Points, in no order, along strands that fork and pass close to each other.
Points whose rows are less than 53.3 apart are linked; no others are. Some points are linked to none.
z_672: [-16,  -8,  10,   1,   5,   1,  16,   6,   3,  -3,  11, -16,  -6,   8,  14,
 -14, -30, -16,   4, -11,  16,   5,  -9, -12, -12]
z_633: [  1,  18,   5, -18,  -3, -17,  18,  17,   8, -10,   0,   6, -14, -12,  17,
 -20, -47, -28,   8,   5,  -7, -15,  -3, -25,   7]
z_225: [ -9,  -8, -16,  19,  12,  16,  -3,   4, -10,  12,  20,  -9,  -2,  22,  17,
  21,  -5,  -2, -27,   4,  -2,  15, -14,   5,   7]
z_577: [ -4,  -7,  12,  -6, -13, -26,   5,  21,   4,  29,  23,  -7,  -2, -22,   1,
 -12,   3, -15, -15,   4,  -8,   4,   4, -18,  -3]
z_559: [ 13, -20, -17,  15, -11,  18,  -7,  10, -17, -17, -13,   8,  18,  -2, -14,
  11,   9,  19,  13,  -2,   8,  31,   9,  21,  -1]
z_214: [ -5,   9, -14,   1, -13, -11, -26,  26,   8, -10,   9, -15,  -6,  12,  -3,
  -9,   5,  -3,  -9,  14, -26,  15,  -4,   6,  -2]
z_287: [  5,  11,  13,   0,  -1, -31, -23,  -8,   2,  45,  11,  22, -19, -13, -15,
  31,   1,  14, -15,  18,   5,  -7,   6,   3,  -3]
z_811: [  9,  15,  17, -13,  -2, -43, -24, -16,   9,  43,   0,   7, -13, -24, -18,
  17,  -1,   8,   1,   4,   3, -10,  10,   4,  -2]
z_196: [ -8, -21,   1,  16,   7,  13,   9,  -4,  -4, -20,   2, -14,   5,  24,  10,
 -10, -17, -10,   8, -13,  23,  16,  -8,  -8, -14]
z_869: [ 11, -32, -12,   3,   7,  19,  -8,  15,  -7, -31,  12,  -3,  10,  25,  15,
  -9, -10, -15, -12, -14,   2,  19,  -7,  26,  -8]
z_21: [ 24, -40,   0,  10,   3,  29,  15,  14, -21,   3,  10,   4,  24,  -8,  14,
   7,  16,   1,  -3, -15,  19,  10,  19,  23,   5]
z_484: [  6, -14,  -5,   2,  12,  28,  26, -20,  -6, -36,  -5,  13,  15,  18,  19,
  -4,   0,  -9, -10, -26,   9, -12,  -1,  11,  -2]
z_34: [ -6,   8,  -6,  12,  24,  28,  -4, -18,   0,   0,  -2,   8,   3,  24,   8,
   6,  10,  17,  -8,   2,   8,  -1, -13,   1,  -7]
z_151: [-27,   7,   2,   4,   7,   0,  20,  -5,  -2,  15,  11, -14,   1,   3,   6,
   5, -29,  -3,  -9, -10,  30,   4,   0,   3,  -5]
z_871: [  2, -24, -13,  10, -14,  14,  -4,  10,   4, -29, -12,  12,   5,  21,   0,
 -17,   5,  -8,  -7,   8, -14,  18, -10,   3,  -7]
z_472: [ 17,  -9, -14,   1,  -4,  -5, -25,  11, -12,   1,   1, -31,  14,  -6, -16,
  -3,   6,  16,  10,  10,   4,  25,   6,  24,   3]
z_553: [ 19, -18,  -4,  -1,   3,  10, -13,  -3,  -6,  13, -15,  -4,   5, -17, -27,
  13,  29,  34,  23,   9,   1,  -2,  21,  12,  11]
z_127: [  7,   0,  -4,   4,  -3, -23, -21, -16,   4,  30, -12, -16,  10, -11, -20,
  -8,  32,  27,   3,  11,  13,  16,   3, -16, -14]
z_702: [ -2,  -5,   9,   5, -14,   1,  17, -17,  -2, -41, -20,   0,  -6,   7,  -6,
  -1, -26, -20,  19,  -6,  -4,   6, -16,  -8,   5]
z_587: [  9, -11,   7,  -5,   4,   7,  -8,  16,   3,  -4,  14, -15,   3,  15,  15,
 -19,  13,  -5,  11,  -5,   0,   0,   3,  -7,  -7]
z_95: [ -9,  10,  23, -18, -12,  -4,  16,  -7,   7,  15, -16,  23, -17, -24,  -6,
  17,  -6, -11,  -6,   2, -18, -10, -27, -12,  12]
z_824: [ -6,   8, -14,   6, -16, -16,  -7,   2,  -4,   0,  -7,  -9,   0,  -9, -26,
  -9,  14,   9,  14,  -7,  -6,  -9,  32,   5,  10]
z_206: [ 10, -11,  -9,  -1,  17,  27,  -6,  17,  -8,  -2,  -1,   9,  13,  10,  14,
 -14,  28,  16,  15,  -9,  19,   0,  24,  10,  -9]
z_928: [  1,  -8, -12,  11,  28,  32,   0,  -1,  -8,   4,   5,  11,   9,  18,   9,
   4,  30,  18,  -4,  -6,  12, -12,  11,  17,   2]
z_247: [ 16,  18,   8, -17,  13,   2, -21,   2,   9,  -9,   4, -11,   1,  13,  16,
 -18,   9,  -1,   5,  12, -10,  -8,  -9,  -3, -12]
z_774: [-17,  17, -19,   7,  11,   2, -19,   6,  -5,  13,  20,  -6,  -6,  21,   2,
  17,  -6,   0, -18,   6,  -1,   8,   3,  14,   4]
z_126: [ 10, -16,  -2,  -5, -25, -26, -15,  19,   6,   8, -12, -29,   3, -11,  -2,
 -15,  26,  -5,  12,  -5, -18,   8,   7, -12,   8]
z_875: [  4,   6, -14,  16,  14,   2, -23, -14,  -8,  21,   7,  -7,   2,   1, -28,
  20,   9,  25,  -3,  14,   5,   4,  18,  17,   5]
z_333: [ -7,  23,   2,  -7, -14, -22,  12,  12,   8, -15,  -5,   5, -16,  -8,   6,
 -22, -23, -20,   4,   1, -22, -12,   5, -26,   7]
z_192: [  5,   0,   9,   5,  17,   2, -16,   5,  -1,  35,  28,   5,  -7,  -1,   7,
  19,  18,   8, -15,  14,   0, -11,   6,  -5,  -1]
z_40: [ 10,  -7,   3,  -3,   6,  -3, -19, -15,  -2,  22, -10, -19,   7, -13, -24,
   7,  23,  31,  18,   7,  13,   8,   1,  -5,  -2]
z_950: [-13, -17, -14,  16,  -6,   9,   1,  -4,  -8,   8,   3,   1,  13,  10,  -7,
  -7,   3,   0, -25,  14,  -2,  33,  -6,   3, -14]
z_968: [  2,   1,  -7,   7,  14,  16,   0,  -8,  -4, -24,  -2,  -9,   8,  24,   2,
 -27, -11,   3,  16, -11,  17,   8,   2,   0, -14]
z_931: [ 12,  -5, -20,   0, -17,  -3, -23,  25,  -4,  -6,   6,  -6,   8,   5,  -1,
 -13,  18,  -5,  -9,  15, -22,  15,  14,  18,   0]
z_828: [  2,  -3,   1,  -7,  -1,  12,  -7, -15,  -2, -10,  -9,  -3,  14,  -3, -19,
   2,   2,  14,   4,   5,  -5,  10, -15,  19,  -7]
z_640: [ 13, -27, -27,   5,  10,  28, -17,   8, -14, -25,  -5,   5,  18,  29,   8,
   2, -10,   2,  -7,  -9,   4,  39, -13,  27,  -8]
z_699: [-11,   6,  -6,   9, -17,  -9,   5,   0,   1, -12, -19,  -5,  -5,   3, -10,
 -17,  18,   3,  30, -10,   0, -12,  22, -13,   8]
z_243: [  6,  -2,  14, -16, -12, -16, -15,  -7,   8,  19, -14,  -1,  -3, -13, -13,
  10,  30,   2,   2,  12, -24,  -6, -10, -11,   7]
z_956: [ 12, -10,   1,   5,  -6,   3,  -4,   0,  -7,   5,  -5,  -1,   4, -22, -25,
  16,  24,  12,   9,  10, -18,  -3,  15,  22,  17]
z_197: [-16,  18,   0,  -1, -17, -19, -11,   7,  18,  23,  -8,  10, -20,  -8,   0,
   7,  -6,   0, -14,  26,   1,  13, -27,  -9,  -9]
z_658: [  3,  -5,  -1,   9, -22,   0,   6,  10,  -1, -37, -13,   5,  -6,  10,  -2,
 -13,   6, -13,  30,  -9, -16,  -7,  10, -12,  12]
z_125: [  3,   9,   6,  -6,  19,  14,   2,  -5,   6, -13,   5,  -1,  -5,  23,  29,
  -3, -18,  -9,  -5,  11,   5,  -3, -29, -11,  -6]
z_189: [  1, -20, -13,   6,  -2,  18,  -7,  12, -14, -26,  18, -11,   4,  23,  13,
  16, -12, -14, -17, -16,  -9,  12,  -9,  25,   7]
z_285: [-10,  14,   0,  -6,  -3, -13,  21,  23,   3,  19,  15,  14, -25, -35,   1,
  14, -19, -12, -14, -13,   3, -14,  -8, -17,  15]
z_78: [-14, -22,   6,   7, -18,  -4,  25,   6,  -7,  -5,   6,  -1,  12, -14, -12,
 -15,  -1, -18,  -7, -11,  -6,   8,  14,  -8,   1]
z_467: [ -8,   4, -12,   2,  -3, -10, -25,  -8,   0,  19,   0,   1,  11,   0, -14,
  -1,  11,   9, -20,  26,  -1,  28,  -9,   6, -20]
z_190: [ -9,  21,  17,  -6,   3, -15,  -2, -25,  11,  19, -21,  -2, -21, -12, -22,
  23, -10,  14,  16,   8,   4,  -9,  -5,   0,   7]
z_646: [ -5,  10,   3,  -8,  18,  13,  20, -19,  10, -11,  -7,  15,   8,  12,  28,
  -9, -28, -14, -28,  12,   8,  -5, -20,  -4, -13]
z_234: [ 20,  -1, -12, -10,   2,  -8, -15,  -2,   5,  -9, -18, -30,  14,   3,   0,
 -33,   6,  15,  32, -12,  14,   4,  10, -11, -12]
z_76: [ 11, -22,   0,   9, -16,   9,  11,  -6,  -3, -53, -13,   6,   4,  13,   0,
   9, -11, -19,  18, -20,   1,   3,  -7,   9,   8]
z_71: [  4,  -5,  -5,   2,  -9,   3,  -5,  23,  -1,  -5,  18,   8,  -4,  -7,  -1,
   1,  23,   0,  -6,  -3, -31, -16,  13,   2,  16]
z_530: [  7,  11,  -3,  -5, -11, -31, -23,  14,  12,   9,  -3, -22,  -8,  -5,   7,
 -12,  18,   0,   5,  -2, -24, -11,   5, -11,   4]
z_228: [ 21, -28,   0,  12,   2,  23,   9,  14, -13,  13,  21,   0,  11, -11,  11,
  12,  23,  -1,  -8,   6,   0,  14,  10,  17,  18]
z_459: [  8,  13,  -3,  -7,  -2, -10, -10, -18,  16,   0, -34,   1,   9,   0,  -5,
 -22,  30,  12,  15,   8, -11,  -3,  -8, -22,  -8]
z_937: [ 10, -43,  14,   6,  -2,  19,  20,  -1,  -9,  -8,  12, -12,  19,  -1,  13,
   5,   1, -11,  -9, -21,  13,  13,  -7,  -1,  -6]
z_612: [ -1,  10,  17, -19,  -1, -23,   7,  19,  10,  20,  15,  -3, -12, -15,  11,
 -16, -15, -15,  -1,  -6,   4,  -6,  -7, -24,  -7]
z_320: [ -8,   0,   0,  -9,  13,  15,  24, -11,  -4,   2,  13,   9,   7,   1,  19,
  12,  -7, -11, -45, -17,   3, -16,  -6,   9,  -4]
z_690: [-12,   5, -12,  16, -18, -21,  -5,   8, -11,  20,  15, -22,   0,  -7, -16,
  -7,   5,  -1,  -2,   6,   0,   6,  28,   2,   5]
z_986: [  9, -17,  -9,   7, -17,   3,  -7,  33, -16, -30,  -7,   0,   0,   7,  -5,
   1,   7,   3,  25, -17,   2,   1,  30,  27,  11]
z_604: [-12,  21,   0,   2,  22,   0, -10, -22,   1,  16,   5,  19,  -8,   7, -12,
  27,  -1,  15, -23,   7,  11, -14,   5,  14,  -5]
z_903: [ -4,  -6,  24, -15,  -5,   1,  13,  -8,   3,   9,  -3, -13,  -1, -11,  -2,
   0,  -3, -10,   7,   0,  -5,   6, -16,  -9,  -9]
z_375: [  0,  12,  11, -18,  11, -11,  21,  13,  13,  34,  16,  27, -20, -34,   8,
  19, -17,  -8, -13,  -8,  15, -18, -18,  -8,   4]
z_99: [-10, -10, -21,  24,  13,  22,   7, -20, -18,   3,   0,  -6,  11,   3, -20,
  19,   2,  26,   5,  -9,  20,   3,  24,  16,  12]
z_582: [ 11,  25,  -2, -14,  22,   0, -20,  -8,  10, -10,   1,   6,  12,  13,   0,
 -17,  11,   1,  -2,  12,  -5,  -6,   2,  16, -17]
z_444: [ -2, -14, -12,  11,   7,  16,   0,  -3, -11,   4,   2,   7,  27,   4, -11,
 -13,  15,   8, -15,  -3,  12,  19,  11,  15, -14]
z_898: [-17,  16,  -3,   0, -12,  -9,   1,   4,  10,   4,   1,  19,  -7,  -8,  -3,
  11, -10,  -7, -36,  19, -23,   8, -19,   1,  -3]
z_96: [ -9,  19,  12,  -7,   0,  -6,  21, -10,  11,   2, -18,   0, -18,  -3,  19,
   4, -31,  -4,  21,  12,  21,  -9, -29, -20,   5]
z_834: [  4, -21, -22,   8,   3,  19, -10,  12, -15,  -1,  26, -13,   7,  19,  16,
  16,  -7,  -9, -28,   2, -12,  26,  -8,  22,  11]
z_719: [  2,  20,  11,  -6,  20,   4,  11, -23,   0,  -2,  -8,  -2,   8,   9,  15,
 -14, -13,   2,  25,   9,  19, -19,   3, -22,  -7]
z_302: [  4,  29,  13, -22,   8,  -8, -10,   8,  11,   9,   9,  15, -26, -12,   6,
  22, -11,   2,  -5,   7, -18, -25, -19,  -1,  10]
z_550: [ -6, -13,  -5,   4,  -2,  17,  20,  -7,  -2, -42,   6,  10,   9,  16,  14,
 -13, -19, -21, -14, -24,  -3,  -4,   2,  12,   0]
z_942: [ 11,  14,   9, -12,  -8, -27,   2,   4,  15,  -4, -14,  -5,  -5,   1,  23,
 -27,  -8, -17,  10,   7, -16, -12,  -2, -38,   2]
z_426: [  1,  19,  19, -32,  -3, -18,  10,   9,  11,  25,  -3,   1, -24, -24,   9,
  -1, -27, -15,  16,  -5,   3, -16, -14, -19,   8]
z_783: [ 18,  -4, -27,   6,   3,  -8, -29,  12,  -3,  17,  -1, -21,  15,  -2, -10,
 -12,  25,  23,   5,   6,  12,  16,  27,  10,  -5]
z_990: [ -1,   8,  11,   3,   1, -16,  -8,  -7,  10,  28,  -5,  12, -18,  -9,  -9,
  18,  26,   6,  -8,  15, -20, -12,  -4, -15,   6]
z_761: [  6, -29,  -8,  18, -16,  18,   2,  27,  -4, -20,  -2,  15,   4,  13,  11,
  -6,  23,  -5,   2,  -6, -11,   7,   6,   1,   7]
z_617: [-11,  -1,  -2,  -6,   1,   1,   9,  -7,  -1,  -8,   5,  10,  18,  -2, -11,
 -22,   9,  -9, -13,  -6,   0,   0,  19,  19, -19]
z_476: [ -6, -10,  20,   2,   7,   7,  11,  -5,  -6,  17,   9, -16,  -7, -14, -11,
  14,   8,  10,  22, -12,  10, -15,  14,   3,  15]
z_831: [ 16,  -8,  -1, -14, -11, -14, -14,  18,   2,   4,   9,   2,  15, -11,  -1,
 -20,  21,  -7, -18,  11, -23,   7,   7,  10,  -6]
z_237: [  2,  -6,   2,   5, -11, -14, -10,   8,  -8,  23,  19, -24,   2,  -9,  -8,
   2,   0,  -4,  -5,  12,  -5,  16,   6,  -3,   0]
z_886: [ 13,  10, -10,  -6,  -8, -11,  -8, -16,  13, -23, -31,   3,  15,   6,   2,
 -35,  11,  -1,  12,  19, -14,   3,  -5, -17, -10]
z_779: [-25,  27,  -6,   4,  12,  -9,   6,  -5,   8,  13,   7,  30,  -6,   6,  13,
  -3,  -9,  -8, -28,   1,  16, -11,   4,  -4, -15]
z_265: [ -4,  30,   9, -10,  17, -12,  -6, -21,  15,  18,   1,  36, -20,  -9,  -6,
  30, -11,  12, -18,   2,   5, -28,   0,  10,   5]
z_798: [-10,  -3,   0,  11,  -6,  12,  20, -15,   4, -33, -15,   9,  -5,  16,  12,
   0, -15,  -9,   6,   4,  -3,  -1, -20, -15,   2]
z_818: [  2,  19,   7,  -2,  -2, -11,  -1, -20,  12,   3, -38,   6,  -9,   4,   6,
 -13,  12,   6,  22,  20,  -6,  -9, -16, -32,   2]
z_893: [-12,  -6,  10,   5, -17,  -7,  32,  19, -10,   9,  21,  -2, -16, -22,   4,
  13, -16, -14, -10, -13, -15,  -2,  -6, -21,  13]
z_983: [ -2,  33,   9, -10,  12, -27,   6, -14,   7,   8,  -8,   0,  -6,   2,  11,
 -18, -14,  -5,  20,   3,  15, -26,  19, -22,  -1]
z_169: [-18, -10,   8,  19,  -3,   7,  22, -11, -10,  15,   6, -15,  -9,  -3,  -3,
  30,  -4,   9,  -1,  -6,  11,  -4,   3,  -7,  21]
z_342: [ -7,  19,  12, -15,  11,  -5,  20, -15,  10,  23,   0,  23, -15, -22,   0,
  27, -18,   1, -14,  -4,  18, -21, -18,   6,   4]
z_659: [ 22,  -3,   3, -12,   5,  15,   6, -26,  -1, -33, -29,   2,  17,   4,  -7,
 -15,  -7,   9,  36,   5,   6,   4, -19,  -9,  -6]
z_576: [-13,  26, -16,  -2,  17,   0, -23,  -2,   2,  -1,   9,   2,   2,  24,   1,
  -6,  -3,  -1, -11,  12,  -2,   1,   2,  17, -10]
z_322: [ -6,  -5,   1,   1,  17,  28,  23, -13,   2,  -6,  10,  15,  11,  12,  22,
   3,  11,  -9, -22, -16,   3, -21,  -3,   6,  -3]
z_802: [-12,  14, -10,  10,   0, -11, -16, -19,   3,  21,  -9,   2,   2,   7, -18,
  -3,  13,  19,  -6,  15,  11,  18,  -5, -13, -18]
z_477: [ 15, -20, -10,  13, -15,  15,  -1,  29, -21, -31, -21,  18,   8,  -5,  -3,
  11,  10,  16,  20, -15,  10,  20,  21,  25,   7]
z_661: [ -8,  19,   8,  -8,   3,  -5,  -1, -36,   4,   1, -24,  10,  -8,  -8, -25,
  11,   8,  13,  14,  16,  -8, -14,  -5,   3,   1]
z_39: [ 15,  -9,   6, -20, -14,  -7,  -4,  19,   8, -15,   2,  -6,   7, -10,   1,
 -24,   6, -19,   0,  -6, -34,   1,   3,  -2,   0]
z_543: [ 18,  -8,   4, -11,  -8,  -4,   2, -13,   0, -34, -31, -12,  11,   6,  -5,
 -33,  -6,  -4,  44,  -1,   1,  10,  -7, -24,  -8]
z_380: [ -4,  -2,   9,  12,   9,   6,  -2, -13,   6,  21,  -3,   4, -16,   0,  -7,
  22,  27,  20,   4,  14,   2, -14,  -6, -20,   7]
z_79: [  6, -19,  -5,  10,  -4,  11,  -1,  29, -10,   3,  12,  -1,   7,  10,  13,
  -9,  31,   2,   8, -13,   2,   0,  20,  -1,   2]
z_219: [ -5,  12,  -2,  -3,  20,   9,  -3, -19,  -3,   3,  15,   6,   6,  -1,  -8,
  19,  -1,  10, -21,  -2,  -2, -20,  12,  30,   5]
z_563: [ -1,  13,  11, -22,   6,   1,  18,   0,   6,  -8,  10,   2,  -6,  -9,  16,
   8, -38, -16, -15,  -8,  -7, -15, -21,   2,   2]
z_722: [-11,  -5, -10,  16,   3,  10,   7, -10, -13,  -8,  -2, -14,  11,   4, -21,
  -1,   2,  21,  19, -14,  25,   6,  18,   4,  -2]
z_564: [  4,  -3,   4,  16,  20,   8,  -5,  -9,  -4,  34,  21,   0,  -7,   0,   4,
  36,  12,  11, -29,  20,  -2,   1,  -2,   3,  13]
z_297: [ 18, -32, -26,  13,  -8,  28, -10,  16, -22, -25, -16,   9,  21,  10,   0,
  14,  -2,  11,  -6,  -8,  11,  41,  -3,  29,   2]
z_575: [  5,  29,   3, -17,  -2, -30, -10,  11,  17,  16,   8,  27, -21, -16,   5,
   6,  -6,  -8, -14,   6, -11, -12, -10, -11,  -4]
z_301: [-22,   2,   8,  10,  -3,   8,  30,  -5,   0,  -9,  -3,  11, -11,   6,   7,
   0,  -6,  -6,   5, -10,   1, -11,  -1, -16,   7]
z_943: [-18,  -4, -12,  25,  10,  12,   6, -14, -14,  13,   7, -13,  -2,   8,  -5,
  26,  -1,  22, -11,  -4,  16,  -5,  12,   9,  16]
z_817: [-15,   0, -12,  20, -14,  -2,   3,  19, -11,  -2,  24, -13,   1,   9,  -1,
  -1,  -3,  -7,  -8,  -7,  -7,  -1,  21,   6,  13]
z_992: [ -8,  -5,  15,  -2,  -9, -14,  -4,   0,   2,  23,   0, -27,  -3,  -8,  -8,
  -4,  -2,   4,   4,   6,   8,  16,  -8, -15, -10]
z_268: [  7,  19,   1, -16,  -5, -41, -13,   4,  14,   6,  -6, -18,  -2, -10,   9,
 -26,   2, -12,   5,  -9, -10, -19,  10, -15,   1]
z_88: [ -1,  18,   6, -15, -10, -26,  -7,   8,   8,  20,  17,  27,  -8, -24,  -4,
   5, -13,  -9, -38,   9, -12,   4, -15,   4, -13]
z_376: [  9,   9,  10,  -5,  11,  10,  10, -27,  -3, -25, -17, -10,   7,   7,  -6,
  -5, -15,   9,  40,  -3,  13, -10,  -2,  -9,   0]
z_66: [-28,   9,  -4,   7,  -6, -11,   7,  -1,   7,  20,   0,  -6,  -5,  -1,  -6,
  -4, -27,  -7, -17,  10,  22,  20,  -7,   0, -14]
z_971: [ -9,  10,  18,  -9,  -8,   9,  14, -22,   5, -11, -23,  13,  -6,  -8, -11,
  18,   3,  -6,   9,   4, -21, -11, -15,   1,  14]
z_6: [-12,   3,  -5,  11,   4,   6,   6,  16,  -5,   8,  31,   5,  -7,   2,   8,
  13,   8,  -5, -21,  -7, -16, -17,  15,  -1,  17]
z_765: [ -6,  21,  20, -12,  14, -20,  -1, -12,   9,  25,  11,   5,  -9,  -8,   5,
  -5,  -4,  -4,  12,  -8,  22, -28,  14, -12,  -7]
z_118: [ -4,  23,  14, -19,  -2, -16,  -5,   8,   8,   8,   3,  -6, -19, -17,  -3,
  13, -23,  -5,  12,  -2, -10, -19,  -9,  -2,  16]
z_574: [ -3,  16,   3,   1,  -7, -27, -19,   0,   1,  38,  19,  23, -10, -15,  -5,
  22,  -7,   3, -33,  17,  -3,   9,  -7,  10,  -5]
z_793: [-22,  21,   5,   6,   3,  -1,  25, -11,   6,   6,  -9,  21, -10,   6,  13,
  -3,  -5,  -5, -11,   2,  13, -15,   4, -18,  -6]
z_829: [ 11, -19, -17,  12, -15,  -3, -22,  29, -14, -24,   3, -19,   3,  11,  -7,
   0,  -1,   5,  29, -15,  12,  18,  16,  17,   4]
z_609: [-13, -10,  12,  -3, -10,  -3,  21, -15,   0,  -6,  -4,   6,  10,  -8, -10,
 -30,  -3, -17,  -3,  -8,   3,   1,  13,  -8, -15]
z_413: [ -6,   2,  20,  -3,  12,  -9,   3, -10,  -6,  33,  19, -15,  -1, -14, -10,
   9,  -1,   7,   4,  -6,  20, -15,  18,   2,  -4]
z_816: [  8,   4,  -1,   1,  -5,  -7, -15,  13,  -2,   7,  12,   3,  -1, -15, -17,
  12,  23,   5,  -3,   9, -33, -17,  22,  17,  19]
z_704: [ -8,  16,   7,   3,  15,   2,  -7,  16,   7,  27,  21,   2, -22,   4,  19,
  19,   3,   5,  -5,   7,   4, -15,  -8, -17,   6]
z_882: [ -4,  20,  -4, -16,   5,  -4,  15,  15,  15, -10,   8,  11, -15,  -6,  21,
  -4, -51, -19, -10,   7,   4, -10, -19, -10,   3]
z_660: [-27,  10,  -1,   4, -14,  -5,  12,  -7,   9,  18, -17,  -1, -11,  -6,  -9,
   9, -17,   3,  -6,  18,  15,  20, -24, -11,  -9]
z_191: [ 21,  -3,  10, -15,   6,  -9,  -5,  -5,   7, -18, -19, -22,  11,   7,   7,
 -40,  -7,  -7,  34,  -1,   3,  -5,   4, -21,  -8]
z_693: [  3,   0, -15,   1,  -9,  -9, -25,  15,  -5,  -9,   2, -36,   4,  10, -13,
 -15,  -6,  11,  22,  -5,   5,  13,  11,  16,  -2]
z_525: [ 12, -41, -11,  14,   3,  20,  14,   8, -21,  -7,  18,  -8,  24,   4,   9,
   3,  -2,  -7,  -7, -21,  21,  22,  15,  22,   0]
z_420: [ 21,   0, -14,  -4,  -1, -13, -23,   9,   2,   0, -19, -20,  15,  -5,  -9,
 -22,  26,  22,  26, -15,  13,   1,  21,   4,  -4]
z_556: [-19,  18, -10,  -7,  14,   2,  14,  -6,   9,   9,   4,  33,  -2,   4,  25,
  -2, -22, -17, -40,   6,  13,  -3, -14,   3, -15]
z_210: [  7,  -1, -17,   8,   5,  28,  -4, -13,  -9, -31, -13,   5,   9,  17,  -4,
  18,   6,  17,  -2, -10,  -4,  -4,  -3,  36,  11]
z_299: [  2,  -7,   4,  -3, -16,  -1,  10,  13,   3, -32,   9,   4,  -1,   1,  -1,
 -14,  -6, -26,  12, -17, -25, -11,   5,  -3,   8]
z_346: [  2,  -8,  12,  -9,  -5,   7,  13,   1,  -4, -30,  12,  -6,   1,   3,   9,
   8, -22, -16,  -5, -18, -14,  -9, -12,   9,   6]
z_28: [ 13,   7,  -2, -12,  20,  27,  -8, -16,  -3, -24, -11,   2,  16,   5, -12,
   6,   2,  21,  12,  -3,  -2,  -4, -10,  26,  -8]
z_487: [ 21, -28,   2,   1,  -6,  18,  -5,   8,  -6, -47, -12,   4,   8,   9,   2,
  14,  -4,  -3,  22, -21,  13,   8,  -9,  19,  -1]
z_827: [ -3, -32, -12,  15,  -3,  17,   3,   0,   2, -41,  -9,   9,   7,  21,   2,
 -30, -13, -15, -10,  -1,  -1,  30,  -5,  -3, -19]
z_744: [ -2,   2,  -6,   2,  -6,   0,  -4,  -4,   7, -21, -17,   5,   6,  14,  -1,
 -29,  -3,  -3,  -2,  15, -14,  14,  -9,  -8, -16]
z_217: [-14,  -7,   8,  -2, -24, -12,  22,   9,  -3,   6,   2,   4,  -6, -28, -15,
  -1,   0, -21,  -3,  -9, -29,   4,  -2, -16,   9]
z_912: [-10,  11,   9,   8,   1,  -3,   3, -11,   7,  14, -16,  -4, -16,   0,   1,
  -4,  17,  14,  16,   7,   7, -14,  -1, -30,   2]
z_193: [  1,   1,  26, -15,  -8,  -6,   4,  -5,   6,  24, -17,  -4, -14, -17,  -1,
   5,  11, -10,  12,   5, -16,  -3, -24, -25,   3]
z_588: [ 13, -11, -13,   1,   2,  20,  -1,   2,  -5, -36, -14,   6,  11,  17,  -2,
 -12,  -5,   7,  28, -14,  17,  10,   2,  10, -10]
z_756: [ -3,  10,  13,   0,  21,  12,   3,   9,   7,   3,  18,  -6, -16,  13,  29,
   9,  -8,   0,   2,   2,   3, -17, -14, -12,   2]
z_493: [  6, -19,  12,   0, -11,  13,   0,  -2,  -5,  -9,  -3, -12,   6,  -4,  -7,
   9,   4,   3,  10,  -3,  -7,  11, -13,   8,   1]
z_597: [ 22, -20,   0,  19,  11,  17,   2,  -3,  -8,  24,  19,  -4,   4,  -9,  -3,
  28,  23,  13, -10,  18,  -6,   2,  16,  13,  25]

A fork is a point with three links, a tip a point with one. Leave the first point through the second and follow the links. Name the first fork or tip that comes.
z_659; z_376 | z_722
z_968; z_588 | z_937
z_285; z_893 | z_690
z_40; z_127 | z_219
z_834; z_225 | z_79
z_702; z_76 | z_88
z_126; z_530 | z_346
z_886; z_459 | z_193

Follow the links from the first point to the second, and from the first to the third. Name the last point that the two ways share.
z_633; z_193; z_574 | z_237
z_658; z_672; z_950 | z_690
z_575; z_484; z_6 | z_690
z_66; z_39; z_243 | z_237
z_968; z_563; z_287 | z_88
z_928; z_380; z_783 | z_79
z_79; z_237; z_210 | z_903
z_931; z_530; z_898 | z_299
z_774; z_28; z_577 | z_903
z_34; z_986; z_903 | z_79

A fork is a point with three links. Follow the links from the first point to the second and name the forks in between, in order.
z_612; z_744 | z_237 z_903 z_193
z_660; z_903 | z_88 z_237
z_690; z_225 | z_237 z_903 z_193 z_871 z_79
